Each row is a point on a landscape with many valleys, with its height.
A ball rolls from a point to the lowest of its 5 nearest points, and stops where none of them is lower. Distance is the straight distance between rows; heights are no part of it.
remo height 21.0: [  1   3  26   4  -1  -7   9 -36  16 -18  16  -4  -4 -26  22 -19 -10 -11
 -15  -5   2   6 -32 -17  -3 -51  14   9   0   4  10   7  19 -16  13  27
 -14 -10 -11 -26 -17  23  -6   9 -10  18]
rif height 30.1: [ 27   7 -36 -19 -12  30 -47  32  73 -31  -2 -20 -11 -12 -12   9 -15  -1
  39  36  10  -6 -40  12  -6  40  39  61   6  18  20  -2 -43  35  18 -69
  31  -5  13   5  20 -25 -34  13  -7  -6]
neta height 18.6: [-29 -28  21  14  -2 -18  30   1 -64  43 -17  24  24  10 -22  16  13  -3
 -13 -22  -2   6  55  -7  13 -11 -49 -63   3 -20 -26   8  -1 -22 -18  36
 -19   6 -23  16 -12  12  22 -21  31   5]
vit height 18.7: [-20  -5   9   7   7 -17  16 -10 -57  32  -9   6   2  15 -22  -2  19  -2
 -12  -7  -3  -2  33 -16  11  -4 -34 -47  -2 -28 -23  -2   7  -3 -13  19
 -12  12 -14  21  -4   4   9  -1  23  -2]
Kaz height 16.3: [-18  -1  10  18 -10   4  12  31 -56  35 -18   9  10  22 -21   6  13   5
  -3 -15  -7  -3  68   9  12  33 -44 -33  -7 -23 -15   7 -11  -6 -17   6
   5   4  -8  40  -5 -17  18  -9   6 -16]
vasil height 24.0: [ 14   2  14  -9 -22  -3  -4 -36  23 -43   5  -5  -4 -27  22  -2 -21  10
  -5   0   0  15 -31  -3 -14 -32  28  35   4  18  21   5  32  -4  28  12
   0 -15  -2 -26 -13  14 -16  18  -4   6]
Sirem height 29.7: [-19 -18  11   7   8 -20  11 -14 -41  20  -3   5  -2  15 -20  -6  13   0
 -19  -9  -7   4  13 -15   4  -8 -24 -40 -10 -29 -20  -9   7 -14  -2  15
  -7  11 -13  15  -1  -4   7  -5   7  -3]
tugog height 25.8: [ 13   6  14   4  -4  -7   4 -31  18 -32   0 -14   0 -36  17  -8 -10   0
  -2   2   0   8 -31  -3  -7 -25  25  21  11  20  10   4  18  -1  14  10
  -8 -16   6 -18 -18  11  -5  17 -13   2]
Rer height 34.8: [ -1  -5  33   3  14 -19  23 -35  16 -15  18  -3   5 -21  25 -12 -13 -13
 -13 -18   4  13 -26 -18   3 -65  11  -5  -8  -5   5   2  27 -13  11  40
 -18 -14  -7 -35 -27  31 -10  -1 -17  11]
Siv height 13.4: [-18  -9  31  19  29 -29  37 -38 -32  -3  35   6   0  -3   1 -29  -8 -12
 -28 -20  -2  18  -7 -26  -1 -58 -10 -17 -10 -22 -11 -15  39 -30  10  54
 -30 -10 -25  -3  -7  27   2  -5   7   8]
deri height 30.3: [-31 -19  44  16  31 -30  34 -31 -50  27  35  22   8   0  -4 -14   2 -13
 -29 -30 -14   6  19 -20  11 -49 -37 -55   3 -25 -24  -7  34 -27  -6  63
 -36   3 -28 -14  -6  23  -2 -10  25   5]
Bap height 35.2: [ 26   7 -51 -20 -10  27 -23  13  53 -20  -4 -16   3  -5  10  -5 -12  -5
  24  21   6  -4 -34  13  -1  26  23  38   5  14  11  -2 -21  23  19 -53
  21   7  16  -3  17 -23 -20   4  -3  -9]
puse height 26.4: [-32 -43  38  17  19 -30  42 -12 -67  54   6  25  24  11 -11  13   1 -21
 -29 -21 -24   4  43  -4  13 -52 -64 -72 -15 -38 -16  -6  21 -35 -21  84
 -49  -1 -29   2 -10  26  20 -27  33   9]
mafu height 48.1: [ 16  17 -35 -17  -1  14 -20  -3  36 -15   0 -14   0  -7  -3   0   2   1
  16  22  -1  11 -37  16 -13  16  26  29   8  22   5   3 -10  23  12 -38
   2  -1   8   1  15 -22   1   8  -3 -11]
soloz height 30.9: [-20  -3  -5  11 -11  26  23  58 -53  51 -12  16   9  21 -28  19  18  13
   4 -12  -5  14  85  21  16  59 -46 -29   2 -19 -14  26 -30 -35 -29   6
   5   7  -9  65  -1 -17  49 -28   6  -8]
fav height 7.6: [ 39   8 -28 -26  -9  25 -61  20  61 -39  -4 -13 -16 -16   0  10 -36   4
  30  28   8  -7 -48  10  -9  37  42  64   9  30  26 -11 -23  27  17 -48
  17  -8  14 -20  15 -20 -39  17  -8   1]
Muz height 31.9: [ 21  17 -31 -20  -6  35 -37  40  71 -22  -1 -19  -8 -10  -5   3  -8   2
  39  35  17  -4 -28   6  -1  40  35  58   6  20  26  -6 -39  31   6 -68
  36   8  15  16  26 -27 -25   8   0 -17]
Vik height 13.1: [-18 -12  31  14   8 -28  18 -29 -43  18  14  11   5   9 -12 -19  14  -4
 -25 -17  -8   8  16 -14   9 -32 -20 -41   2 -30 -20 -10  26 -17  -4  43
 -14  -4 -22  -1  -3  19   0  -4  20   4]
buso height 8.7: [  8   5  17 -10 -11  -7   6 -36  21 -50   8  -6  -2 -40  21  -8 -22   5
  -6  -4   3  10 -39  -4  -7 -53  17  27   2  20  13 -11  22  -4  18   9
 -14 -24   1 -30 -23  23 -22   5  -7  21]
lif height 18.1: [-17 -13  13  11  -5   0  33  22 -47  46 -14  19  17  14 -20  19  14   5
 -10 -17  -1  11  71  -1  18  22 -49 -51   6 -14 -28  14 -10 -15 -22  18
 -12   6 -23  27  -7   0  30 -19  13  -9]
satil height 27.4: [ 25  18 -35 -22 -12  26 -59  42  77 -38  -9 -21 -14  -1 -10  12 -13  19
  41  54  23  -9 -37  20 -14  42  54  74  -2  27  29  -6 -43  35  13 -85
  36  -5  17  -4  23 -29 -34   9  -9  -7]
Bazub height 15.4: [-20  -9   8  15  -6  -8  27  10 -53  36 -10  16  11  13 -26  12  24  10
  -2 -28  -7   7  55 -12  16   6 -40 -49   3 -24 -25   4  -4  -8 -20  18
  -9   2 -12  26  -6   1  13  -8  14  -2]
dato height 15.6: [-16  -9  21  11  14 -24  15 -31 -20   5  23   6  -1  -2   3 -23   0 -11
 -27  -7  -6  15 -10 -17   0 -43   7 -23 -12 -32  -8 -14  28 -28   6  46
 -13   6 -21  -4  -4  20  -5   4  -4  10]
dib height 24.1: [ 11  10 -16 -11  -5   3 -15 -24  20 -36  -8 -11  -2 -18  12 -12 -14   0
   5  12  -1  13 -39  13 -19 -17  22  39   7  26  15   9  22   6  24  -9
  -8 -12  -5 -13  -3   6  -7  19 -11   8]
Goki height 32.5: [ 10  15 -45  -4 -10  15  -3   7  41 -10  -4 -24  -4   1   4   6   5  -1
  14  21  12   3 -28  25  -1  31  19  28  -2  11   4   2 -12  22   3 -30
  16  15  11  10  21 -33  -2  -4   4 -13]
pipod height 24.9: [-18 -22  15  15 -10  10  50  41 -61  70 -22  19  25  19 -20  22  23   5
  -5 -14   5  12  78   6  21  17 -57 -56  -3 -17 -16  17 -12 -33 -34  40
 -15   2 -25  33  -3  12  48 -28  18   0]
nazuf height 14.9: [-31 -18  35  14  31 -27  21 -28 -50  17  32  18  -1  -4  -8 -17  -1 -14
 -29 -24  -4  -2  18 -23   9 -43 -27 -37   9 -24  -9 -13  30 -31  -8  59
 -21  -6 -23  -1  -5  19   8 -11  19   0]
vub height 24.6: [-31 -30  43  12  28 -37  33 -27 -60  42  30  36  20   8  -3  -8  -3 -14
 -37 -25 -12  -1  20 -13  12 -55 -51 -60   5 -23 -18  -4  37 -41 -16  65
 -40  -4 -31 -12  -5  34   7 -19  25   8]
Tomup height 19.4: [ 16  -1  16  -1  -7  -9   7 -37  26 -40  13  -5  -1 -32  24  -4 -28   3
  -6  -3  -8  10 -28 -16  -5 -35  15  16  -1  14  10   0  29  -1  14  17
 -11 -21   4 -23 -21  22 -17   4  -7  13]
rop height 25.0: [-29 -34  34  25   8 -24  44  -4 -66  51   1  36  25   8 -24  11   4 -13
 -23 -23 -10   0  46  -4  16 -42 -54 -71  -5 -26 -20   6  15 -27 -23  63
 -31   9 -32  11 -16  23  22 -30  33   6]
rir height 39.2: [-18   2 -12   4  -8  15  -4  50 -20  38 -16  19   7  36  -6   1  15   5
   4  -2 -10  -9  60  19  13  63 -21 -20 -17 -22   4  10 -23  -7 -20 -22
  29  14  12  39  10 -20  29 -13 -10 -13]
Viga height 39.0: [ -7  -7  22   4  15 -19  10 -39  -1  -1  19  -4  -6  -7  12 -14   2 -16
 -24  -8   9  12 -24 -18  -2 -42  18  -7 -12  -8   3   2  14 -16   6  29
 -13   3  -4 -13 -11  21   4   1 -12  13]
Rizu height 14.5: [ 15  -3  25   3  -3 -10  18 -35  17 -51  13  -8  -2 -38  27  -1 -33  -5
  -2 -17   1   2 -32 -22  -7 -59  27  23  -2  18  11  -1  35  -5  23  19
 -18 -31   3 -33 -31  28 -35  14  -1  11]
zegan height 50.3: [ -2  -6  26   8  20 -22  26 -33  -4 -10  23  -1  -7  -9  17 -14  -8 -11
 -24  -3   5  15 -28 -22   9 -53   9  -3  -2  -7   8   1  21 -22   6  38
 -13  -5 -13 -26 -15  27   2  -1 -12  23]
duti height 25.1: [ 32  11 -22 -30  -6  13 -60  23  70 -44 -11  -9 -11 -21  -6   7 -29  -1
  29  43   3 -16 -41  12 -13  40  50  77   6  27  24 -11 -32  23  14 -52
  22 -13  12 -18   4 -17 -34  23 -11  -7]
gine height 20.0: [ 10  -4  19  -8  -1 -11  10 -35  27 -57  11  -2   5 -27  27  -7 -35  10
  -6  -9   4   1 -37 -11 -10 -58  25  25  -4  21  14 -11  40   6  25   9
  -7 -29   0 -37 -29  32 -28  19   4  12]
Lek height 21.2: [ 35   7 -20 -29   0  17 -53  13  56 -53  -4 -13 -14 -20   7  -1 -32  -4
  20  21   4 -15 -44   5 -19  25  41  62   2  34  28 -11  -5  28  19 -45
  13 -11  12 -30  -1 -12 -38  16 -21  -2]
leriz height 8.1: [-16 -17  10  17 -11  14  36  38 -61  60 -10  18  11  18 -26  30  22  -3
  -4 -18   0   9  89   7  15  37 -49 -48   2  -6 -15  15 -14 -27 -26  18
  -6   8 -25  39  -9   2  44 -21  16  -7]
dugit height 23.0: [ 33  12 -31 -23   0  20 -50  18  62 -35  -2  -9  -6 -18   5   4 -28   4
  23  17   4  -5 -40   7 -10  28  27  54  12  25  19  -6 -14  24  19 -41
  14  -2  14 -17   9 -13 -33  16 -10  -5]
lebog height 17.9: [-23 -31  30  14  17 -23  30 -25 -64  46  13  31  17   7 -21   3   8 -17
 -26 -29 -14   6  33 -18   7 -34 -46 -59   9 -24 -24  -5  19 -28 -19  51
 -27   2 -36   1  -3  20  10 -28  35   5]
zitef height 39.7: [-11   4 -17   9  -4  14   1  51  -9  27 -13  13  -1  26  -6  19  14   1
   7  16  -4 -19  47  16  15  60 -11 -17  -4  -7  -2  17 -29  -7 -27 -23
  30  19  23  36   9 -33  17 -15 -11 -10]
manu height 23.4: [ 32   5 -17 -33   5   5 -63   5  52 -49   1 -12 -13 -15   7  -7 -28  -2
  27  19   3 -21 -45   6 -26  18  34  61  10  34  31 -14   0  28  14 -26
   7  -5  17 -30   3  -4 -29  24 -15   4]
fel height 26.5: [ 10  -2   7 -19 -10  -2 -14 -27  39 -54   0  -5   2 -22  32 -11 -29  17
  -7 -10   5  -2 -40  -6 -18 -51  21  38  -2  31  26 -12  25  18  26  -3
 -11 -11   2 -39 -20  25 -32  30  -5  11]
gigo height 36.3: [-21  -8   1   9   8 -13   1   6 -35  31 -14   1  -4  26 -16  -1  22  10
 -21 -15  -9  -7  21  -4  -1   3 -18 -34 -12 -31 -21   1   1   0  -5  11
  -5  11   2  14   1  -8  20  -2   5  -4]
napo height 33.5: [ 10  21 -49 -10 -17  32 -12  25  49 -14  -1 -20  -5  10   4   2  10   3
  36  21  11  -1 -20  26   1  28  23  34   4  15  20   8 -33  30   3 -62
  26  13  18  11  26 -34  -1  -6  -3  -8]
gera height 63.7: [-20 -33  22  16  -7  -8  44  29 -66  70 -15  18  32  13 -22  27  11  -7
 -19 -15  -1  13  71  -5  20  -8 -54 -68 -15 -24 -21  10  -1 -31 -30  50
 -18  12 -27  23  -5  13  29 -30  24   1]
niv height 24.5: [ 25   3  -8 -24  -4   7 -42 -14  51 -59  -4  -7  -5 -27  23 -12 -29   7
  15  -1   8 -12 -46  -4 -18 -18  27  45   9  25  36 -16  22  26  22 -16
  10 -10  17 -47 -10  22 -33  21 -16   6]
kip height 16.4: [-23  -7  -6   9   4  -7  14  15 -38  32 -17   5   6  31 -16   6  17   9
  -5 -10  -3  -1  42  -2   3  22 -40 -35 -13 -24 -17   5  -5  -4 -14   4
   7  11   4  26   3 -15  23   4  10  -8]
bov height 10.3: [-21  -4  29  11  23 -35  17 -32 -39   8  27  10  -7  -9  -6 -20   6 -10
 -20 -20 -13   9   1 -25  -2 -40  -4 -28   1 -24 -11  -9  33 -21  -1  41
 -20  -2 -22   2  -3  14   0   0  10   3]
Per height 10.7: [ 19   5 -16 -29  -9  18 -23 -17  37 -44  -5 -13   7 -17  20  -9 -29   2
   2   6   1   3 -43   7 -12 -15  22  38   6  32  17  -1  12   7  22 -14
   3  -3   3 -27  -2  12 -14  24 -11  -1]
Kotez height 31.7: [-24  -4  -2  11  -6  20  18  51 -54  49  -5  10   5  27 -24  15  18  11
   3 -13  -4   0  82  20  10  62 -49 -36  -3 -24  -7  23 -28 -22 -21   4
   4  -1  -6  60  -2 -17  43 -23   7 -11]
Bili height 5.6: [ 13  18 -29  -7 -13  12 -15  -7  29  -9  -2 -18  -4  -3   0   2   7   1
   7  15  -2   6 -33  23  -9  14  29  28  -2  18   1   6  -4  12  10 -30
  -7   5  -3  -1  16 -19   5   3  -1  -7]
povi height 7.3: [-22  -9  20  10  12 -21  12 -35 -28  17  16   2  -9   3 -12 -20  11  -6
 -23 -11  -2   8   0 -19   1 -40 -10 -31  -4 -25 -10  -7  17 -19   2  33
 -17   9 -22   6   1   9   3   3   1   3]
zav height 30.7: [  7  25 -37   0 -16  19 -13  17  34 -13  -6 -18 -12   9   7   2   7  -2
  22  25  12   1 -25  29   5  31  25  20   5  12   1   7 -23  24  -2 -42
  14   8  18   8  24 -32   9  -7  -2  -9]
riri height 47.1: [ 30  -2  12 -18   8  -5 -32 -35  45 -79   6  -3  -4 -15  31 -15 -33   7
  11 -17   0 -28 -56 -18 -30 -55  33  33  -7  35  25 -38  38  34  34  -7
  -5 -10  23 -71 -23  41 -50  25 -10  25]
nizen height 4.1: [-19  -2  -2  13 -12  25  18  51 -62  61   2   9  15  26 -31  24  36  12
   3 -14  -6  10  90  16  13  78 -45 -21   8 -20 -13  26 -31 -38 -25   9
  17  10 -18  67   3 -16  53 -41  10 -11]
zep height 7.2: [ 10  -5  28   2  -5 -16  16 -39  20 -32  16  -4  -1 -30  25  -9 -16   4
 -13 -13   0   7 -32 -19  -4 -49  19  15   6  13  11   0  24 -12  19  26
 -16 -31   1 -28 -30  24 -19  10 -11  17]
tudi height 22.9: [ -5   5  -3   9   5  -2   3  18 -23  29 -21   4  -4  34  -9   3  15   6
   1   0  -2  -9  28  -1   5  27 -21 -32  -8 -16 -16   5 -17   5 -12  -3
  10  16   6  19   6 -17  14   0  -8  -2]
vezil height 33.7: [ -9  -1  -4  11   3  -6   8  -1 -15  29 -18   3   0  28  -8  -5  17  -2
  -7  -6   9   2  11  -4   4  14 -10 -29 -15 -25 -21  -3  -6   4 -12   9
   0  18  11  11  16  -7   8  -5  -7  -5]
gorup height 18.0: [-27 -16  23  12   5 -31  19 -13 -43  22   5   8  -1  15 -14  -7  22  -4
 -22 -18 -10   0  21 -21   7 -17 -26 -30  -1 -26 -28 -10  15 -12  -9  24
 -11   8 -19  18   4   6   1   0   8  -2]
dage height 27.6: [ 15  -5   1 -23  -1   1 -25 -21  42 -77   3  -7  -5 -15  24 -19 -31   7
   6  -6  -2  -7 -44  -6 -20 -46  31  28  -1  29  31 -22  37  24  21  -2
  -1 -13  17 -51 -20  32 -32  27 -14  13]
Vabak height 27.0: [  6   2  17   3  -2  -7  11 -29   9  -4   7  -9  -4 -12  13  -5   2 -10
 -11   1   3   8 -30 -13  -3 -22  16   4  10   7  -3  10   5 -14   7  23
 -11   2  -3 -10  -8  23   6   0 -15  11]
poka height 34.2: [-10  -1 -16   8  -8  17   5  53 -28  37 -10  11  -2  35  -9   4  20   3
   1  -5  -4  -5  62  14   5  67 -35 -24 -15 -19  -7  12 -24 -12 -22  -6
  22   9   7  58   1 -30  30 -16  -7  -3]
detu height 19.8: [  6  -1  22   5  -4  -8  12 -29  13 -22   2  -8  -4 -27  17  -4  -7   7
  -7  -6   9  12 -37 -16  -7 -35  22  15   2  16  11   3  15  -5  16  24
 -12 -18  -2 -20 -14  24  -8  14  -6   8]
zof height 30.5: [ 12  15 -14  11  -2   1  -2  -8  12   9  -4 -11  -6  -4  -1   9  19   4
  -1  11   3  -3  -8   9   9  15  19  12   8   2 -14  14 -15  14  -6 -25
   6   4  21   4  17 -16  12  -6   0  -5]
mopi height 47.2: [ 13  14   1   9  -1   3  -2  -9   9   5  -3  -7 -14  -2  -6  10  19   2
   4  13   1   1 -16   7  -3  10  14   8   9   8 -13   5 -14   9   0 -17
   2   5   4  -3  13 -11   5   3  -7  -8]
rurin height 21.7: [-21  -2  26  18  29 -21  20 -29 -19   2  26   4  -5  -2  12 -28  -7 -12
 -37 -16   1  19 -10 -16   8 -57  -7 -15 -20 -20  -6 -10  31 -29   5  58
 -22  -1 -15 -10 -10  20   1  -5   1   8]
Feril height 29.9: [  7  22 -24   3 -11  18  -8  12  28   0  -5 -15  -2   2  -3  -3  19   3
  19  22  -2   7 -17  26  -6  35  22  20   1  10  -2   4 -23  21  -2 -44
  16   6  15  12  25 -30   8   3   5 -17]
keva height 56.9: [ 12  20 -18  -2 -14  10  -4 -12  18 -12   1 -17  -2 -12  -5   4  11   1
   4  13   5   0 -22  18  -6   8  28  28   5   9  -7   6  -5  16   6 -17
  -1  -1   1   4  10 -15  -2   6  -6  -1]
kevo height 24.3: [ 34   3  -2 -30   6   7 -55  -6  52 -61   4 -11 -21 -24  28  -5 -27  10
  11   4  -2 -25 -43 -15 -21 -14  21  49   2  39  38 -22  11  32  17 -24
  12 -14  23 -54  -5  23 -36  36 -11   4]
raru height 34.7: [  4  16 -10   1   7 -11   2  -9   5  18  -5  -5  -7   0   0   2  19  -1
  -5   8   7   1 -10   5   1  13  15  -5  15   4 -15  15 -15  10  -1  -9
   2   7  13  -5  18 -11  11  -3 -10  -5]
gebe height 30.0: [-20  -2 -13  14 -15  30  13  52 -49  47  -4  15   9  30 -27  18  21   5
  16  -4 -10   2  79  21  15  69 -37 -19  -6 -17  -8  20 -18 -33 -20  -4
  16   6  -8  80  -1 -24  41 -32   5 -12]
nol height 25.2: [ -5  13  -7   5   4  -2   5  20  -6  27 -11   0  -2  12   1   3  26  -1
   6   6  -7 -14   9   8   7  32   1 -12  -1  -6 -18   6 -31  10 -23 -14
  13  12  23   7   8 -18   8  -5 -13  -7]
bulem height 33.9: [ 33  12 -48 -23   2  28 -38  36  66 -26   3 -17  -4  -6  -3   8 -13  -4
  42  26  18  -4 -30   6  -4  37  26  56  10  20  20  -2 -34  25  12 -57
  24   0  16   2  24 -19 -26   9  -4 -17]
pip height 36.9: [-14  -9   9  18   7 -14   8 -12 -17  21  -6   3  -6  21  -5  -8  20  -3
 -23  -6   5   3  -1  -5  -4 -13 -10 -27  -8 -15 -21  -2  -2  -4  -7  12
  -2  19  -8   3   1   4   4   4  -9   3]
les height 48.3: [-11   6 -18  10  -3   8   1  41 -12  31  -9  11  -3  34  -1  11  19   0
   2   6   7 -15  46  12   2  58 -19 -26 -14 -19   3  11 -23  -2 -21 -17
  22  12  20  34   9 -23  24 -11 -11 -12]
Ruz height 31.6: [ -1  14 -37  -2 -16  24  -5  22  29  -3  -3 -13  -3  10   8   6   9  14
  24  21   6  -4 -13  31   9  39  13  25   4  16   4   5 -30  27 -11 -47
  33  10  26  16  29 -40   3 -11   4 -17]
Ravo height 10.2: [ -1  12  -2   8   5  -2   5   2   1  25  -2  -3  -5  13  -2   1  27   0
  -2  10   5  -8   0  -4  -1  18   6 -12  -1  -5 -16   5 -16   5 -11  -8
   8  10  14   2  16 -11  11  -3  -8  -7]
Lusi height 31.4: [ -5  22  -5  12  -3  10   1  34  -5  20  -9  -2 -11  25  -6  10  17   4
  15  22  -6 -22  29  23  21  63   3  -7   2  -6  -3   7 -37  10 -21 -28
  37  11  29  25  25 -33  15 -11  -8  -9]
mezog height 23.8: [-26 -15  34  12  21 -32  35 -27 -56  26  20  18  10   8  -9  -8  -2 -12
 -26 -26  -9   0  28 -18  13 -39 -36 -50  15 -23 -17  -8  29 -24  -8  58
 -22  -1 -35   4  -5  22   6 -15  25  10]
zuke height 29.6: [ -7  26 -26  15 -14   4  -1  27   6   7  -7 -15 -12  14  -1   7  13  18
  22  32  -4 -15  12  30  18  55  22   4  -4  11   1  13 -32  21 -22 -46
  39  10  29  25  31 -46  18  -2   2 -10]
roraf height 26.0: [  6   1  -4 -11 -16   9 -11 -31  26 -47  -3  -4  -4 -19  25  -9 -29   3
  -2   4   0   6 -34   1 -21 -34  21  41  -4  21  15  -7  29   1  22  -1
  -3 -17   1 -27 -16  15 -17  28 -11  12]
dezi height 27.8: [-21 -34  24  11   0 -11  40   8 -61  55  -7  27  18  10 -16  16   4  -3
 -17 -19 -10   5  55  -8  20 -15 -54 -65  -1 -37 -22   5  11 -20 -24  47
 -22   7 -32   9 -12  20  27 -31  34  -1]
bosir height 40.8: [ 24  16 -38 -27  -1  25 -34  10  47 -25 -11 -12  -1  -1   8 -10 -13 -12
  18  16   5   0 -33  11 -17  12  26  45   8  30  14  -1 -10  23  19 -40
  12   3   3  -8   9 -18 -16   6 -12  -4]
vonu height 27.9: [  3   1  18   6   4  -4   6 -21  10   7   7 -11   0 -13   2  -3  10 -10
  -6   8   4   4 -28 -10   0 -14  21   1  15   7  -8  11   2  -9   1   7
 -14   9   3  -4   4  12   6   2 -12   4]
ditam height 20.6: [-13  -5   6  15 -13  21  30  49 -62  57  -7  12   9  21 -23  17  25   9
   7 -18   5  11  82  10  15  54 -54 -36   4  -9  -9  20 -28 -29 -30  13
   6   3 -16  51   2 -10  52 -23  15  -5]
fubu height 5.4: [-17   2  -8   9  -2   3   6  39 -30  39 -24  13   1  38 -11   7  22   7
   2  -8  -1   1  52  15   9  41 -31 -26 -15 -23  -3   2 -13  -9 -14  -5
  13   8   4  37   2 -22  26  -3  -1  -6]
Vekud height 28.3: [ -2  23 -10  12 -10   8   1  24   3  18   1  -8  -8  10  -1  15  17   9
   4  23  -5 -17   7  19  14  34   7   0  -5   4  -4   9 -36  24 -13 -25
  28   2  35  16  23 -30   9  -2  -5 -10]
bosi height 30.2: [  2   6   6   6  -3  -4   1 -16   6  13   4 -11  -3 -10  -1  -1  10  -3
 -12  12  -5   5 -12  -6  -4  -1  16   5  11   3 -10   5  -6   0  -1   2
  -4   2   2  -1  11   1   5   0 -13   2]
nodep height 27.3: [ 29   9 -39 -20  -4  32 -46  25  63 -31  -3 -12 -10  -9  -7   5 -16  -5
  30  24   0  -5 -42   3  -5  28  32  59  20  17  18  -4 -26  25  18 -49
  17   4   7  -6  21 -25 -28   5 -10  -9]
Kobit height 32.3: [ 23  13 -28 -20  -4  20 -42   9  47 -36  -3  -4   0 -22   9  -1 -25 -10
  19  11   4  -7 -40   4 -14  18  28  53   6  27  22  -8  -4  18  16 -33
  -2  -1   8 -20  -3  -6 -19  14 -16  -2]
zega height 39.8: [ 19   0  10 -28  10  -5 -32 -25  39 -76   4 -11  -9 -24  31 -12 -35  12
  16 -13   6 -19 -50 -15 -19 -42  35  35 -11  30  36 -31  26  38  14  -7
  -3 -15  29 -73 -14  38 -43  31 -11  16]
nupi height 23.7: [ 29   3 -16 -25   3  12 -51   0  53 -54  -8 -22 -13 -19  15  -6 -34  -1
  14   9   3 -15 -40  -4 -25  12  27  51   5  25  33 -12   9  27  17 -30
   9 -11  15 -37 -12   6 -35  26 -22  -1]
Pag height 29.1: [  7  30 -26  18  -9  10   0  12  14   6  -6 -22  -3   8   3  11  19  10
   6  16  -1   5 -16  22   5  30  20  11  -1  10 -13  11 -25  26  -7 -39
  14   2  23  11  22 -34  10  -9   1  -8]
gote height 7.5: [-19 -17  27  15  12 -24  23 -19 -55  40   4  21   9   9 -19   2  15 -10
 -16 -18  -7   3  28 -29  12 -26 -34 -53  14 -30 -27   0  15 -22 -14  33
 -15   8 -29  13 -12  14   6 -18  30  -4]
vor height 30.6: [-10  -3   9  15  18 -12   9 -28  -1  12   3   3   2   6   3  -4  14  -7
 -21  -4   1   7 -21 -11  -4 -26  15 -19  -7 -21  -3  -6  11 -12  -5  26
 -10  19  -4  -6  -1  12   8  -2 -13   5]
mude height 36.0: [ 21 -11   2 -31   6  -7 -20 -26  40 -84   1   2  -7 -27  27  -8 -31   9
   7  -8   7 -19 -55 -14 -24 -55  29  39  -9  23  27 -31  35  20  27  -7
  -3 -11  17 -58 -25  39 -44  28  -4  19]
Sog height 13.2: [ 12   3  26  -3   5 -24  22 -46  13 -28  24  -2  -8 -35  34 -17 -22   0
 -17 -17  -5   4 -29 -22  -2 -62  16  17   0  16  11   1  26  -8  17  27
 -18 -28  -5 -43 -28  31 -26   7  -3  19]
Sofan height 9.0: [ 22  11 -29 -30  -6  16 -29  -9  42 -32  -8 -11   3 -12  10  -9 -10 -11
  15  11   1   6 -34  12 -12   6  25  37   7  20   9   4  -3   8  17 -29
   8  -4  -1 -18   7  -9  -6  11  -6  -7]
posiv height 27.2: [  0   6  -6  -1  11 -11   6  -9  -6  29  -2  -2  -2   9 -10   2  27 -10
 -11   6   6   2  -6  -5  -2   4   0 -16   2  -7 -17   0 -11  -1  -3   0
  -6  17   3  -5  11 -10   6  -1  -8   0]
Fol height 23.9: [ 32  30 -33 -30  -9  12 -62  36  67 -41  -3 -13 -12  -7  -5   6 -29  13
  36  50  16 -13 -38  16 -13  39  45  69   3  24  33 -14 -32  39  18 -71
  27 -11  14 -12  14 -28 -33  19 -13  -6]
Podas height 11.1: [-21 -26  18   8   6 -22  29 -12 -56  44  -2  23  10  12 -24  12  18  -3
 -12 -21  -9   2  46 -14  17  -7 -44 -60   4 -30 -27   2   3 -20 -14  27
 -20   7 -15  18  -6   8  11 -17  21  -2]
moval height 29.0: [ 17  -7  23 -15  -5  -8  -7 -38  29 -69   3  -7  12 -22  42 -11 -36   7
   6 -13   0  -7 -40  -9 -18 -66  21  29 -18  16  14 -20  38  16  29   2
 -11 -18  12 -48 -27  38 -38  25  -7  19]
Ponim height 23.1: [-21   3  -4  16  -4  23  10  47 -30  32 -21   9  -2  36  -9  12  20   4
   8  -3  -6  -2  54  22   9  48 -32 -36 -20 -19  -5  10 -15 -16 -19  -8
  19   7   5  43   8 -19  32  -9   2   0]
relem height 14.6: [-19 -11  -1  12 -10   3  30  33 -57  49 -19  13   9  22 -19  14  25   7
   0 -20  -3   0  77   0  15  26 -45 -40   9 -10 -26   9 -10 -12 -18  17
   0   0 -11  30  -5  -7  28 -17  11 -10]

Where does a ball stop that starts at each point below?
dage: Bili
zav: Ravo
Ruz: Ravo

Call two points neighbours if one is among the 5 nearest of the other. Go from one point of each pair to the other, from neighbour to neighbour, staying as low as possible. Name the highest point that can't be avoided.
gote, nizen: Bazub
Bili, gote: Feril
fubu, leriz: Kaz
Ravo, fubu: nol
Bili, fav: niv
zep, Bili: dib
